A landscape with many peaks, sampled at points; each row gives a point and its height.
A climber steps from a point to whichever of its 5 nearest points has the largest rise for the distance, and stops where none of them is higher. Distance is the straight distance between rows; heights are no part of it.
K_568: [  4 -21 -30  32   5 -19  10 -21 -13  -6]  h=663
K_984: [16 -8  4 -6 -3 13 -9  4 -1 -8]  h=415
K_155: [ 29 -22 -14  12   0  -4 -29 -10  -4  -9]  h=650
K_411: [  8 -24  -1   3  15  -4  -4  -4  -5  -6]  h=490
K_614: [-27 -19 -16  34  10 -36   7 -25  -8   2]  h=377
K_337: [-8  8  1 -4  0  4 19  4 -2  6]  h=328
K_504: [ 25 -21   7  -9  11   8 -29   5   4 -10]  h=667
K_68: [ -4   2  -9   8 -10   1  17  -3  -7   4]  h=573
K_264: [-17  25  22 -31  20  -3  12  25   7  19]  h=88
K_300: [  6 -11 -24  23  -8  -9  12 -15 -10  -4]  h=666
K_363: [ -6 -14  11  -7  18  -3   5   3   2  -1]  h=171
K_526: [ 23 -21 -25  22  -2 -13  -9 -15  -7 -11]  h=678
K_834: [  7  -5 -15  15 -10   0   9  -9 -11  -5]  h=648
K_574: [-20  -6  13 -10  24 -10   6   4   6  10]  h=49
K_494: [ 20 -16  18 -21  15  15 -17  13   5  -7]  h=530
K_151: [-28  22  13 -18   9 -12  18  12   8  21]  h=82
K_434: [  8  -4  11 -18  12  13  -2  10   2  -3]  h=683
K_897: [-25  11  -6   7 -10 -12  26  -6  -1  15]  h=463
K_581: [ 14  25  12 -17 -18  27 -11  12   6 -10]  h=321
K_800: [ 22  -3 -11   9 -15   9 -17  -6  -3 -10]  h=626
K_844: [-31   9   1   1  -2 -20  20  -4   1  14]  h=390
K_592: [-33  15 -10  13 -18 -22  30 -14  -1  17]  h=433
K_928: [  6  10  10 -21   3  18   4  18   4   1]  h=647
K_242: [ 29  -6  19 -17   3  19 -48  11  11  -6]  h=533
K_639: [-19 -15  24 -15  37  -9  -1   8   9   8]  h=77
K_551: [  4 -22  -5  11  14  -9   3  -9  -6  -3]  h=507
K_994: [-10  19   1  -9  -8   9  22  11   1   9]  h=208
K_846: [-13  -2 -24  26 -13 -12  25 -17 -12   7]  h=649
K_318: [ 11 -14  -7   7   2  -1   0  -5  -5  -7]  h=564
K_600: [ -7   6  19 -23  19   7   9  19   4   9]  h=217
K_312: [  1  10 -26  23 -28   2  22 -13 -12  -1]  h=632
K_152: [ 10   6  -8   4 -15  14   5  -1  -6  -6]  h=550
K_294: [-30   2  29 -25  37 -16   0  14  12  13]  h=111
K_780: [ 13  10 -24  23 -28   4   6 -12 -10 -10]  h=670
K_310: [ 22   6 -24  21 -23   4 -10 -11  -8 -13]  h=658
K_934: [ 22 -27  -2   3  12  -2 -19  -4  -1 -10]  h=570
K_733: [-15  28  11 -20   0   6  20  17   3  15]  h=138
K_932: [-37   5  17 -11  20 -23   5   4   9  15]  h=661
K_286: [ 21  -1  11 -13  -6  20 -32   9   6  -9]  h=510
K_852: [ 16  -2  17 -24  10  19 -14  18   7  -6]  h=485
K_726: [-35   3  -6  17  -5 -30  18 -15   0  14]  h=421
K_57: [-18 -17  -3  11  13 -19  11 -11  -3   2]  h=450
K_20: [ 22  14  -8   9 -26  16 -15  -4  -2 -11]  h=616
K_903: [ 16  19   6  -4 -23  25 -19   6   4 -11]  h=488
K_324: [ 17  10   4  -6 -14  18 -16   5   1  -9]  h=498
K_427: [ 21  23   3   3 -29  21 -29  -2   5 -10]  h=656
K_563: [-36  -9  -2  16   8 -30  10 -15   1  10]  h=397
K_981: [ 10  18  16 -26  -3  27  -2  20   5  -5]  h=324
K_956: [ 20  11  19 -21  -9  28 -32  12  12  -9]  h=508
K_243: [-40  -8  14   0  24 -29  -1  -4   6   9]  h=270
K_223: [ 26 -12 -38  32 -14 -11  -6 -18  -8 -11]  h=671
K_750: [-14  -5   0   2   8  -8  13  -2  -1   6]  h=637
K_742: [  4  17   4 -13  -8  18   8  10   2  -2]  h=304

Where does a climber stop that starts at each point below?
K_800 -> K_780
K_318 -> K_526
K_956 -> K_504
K_994 -> K_434

Call two points neighbours if one is among the 5 nearest of the other. Go from one point of each pair to the other, from neighbour to neighbour, staying as high as possible. Name the lowest point that can't be avoided.
K_434, K_427 -> K_494
K_780, K_504 -> K_155
K_526, K_750 -> K_68
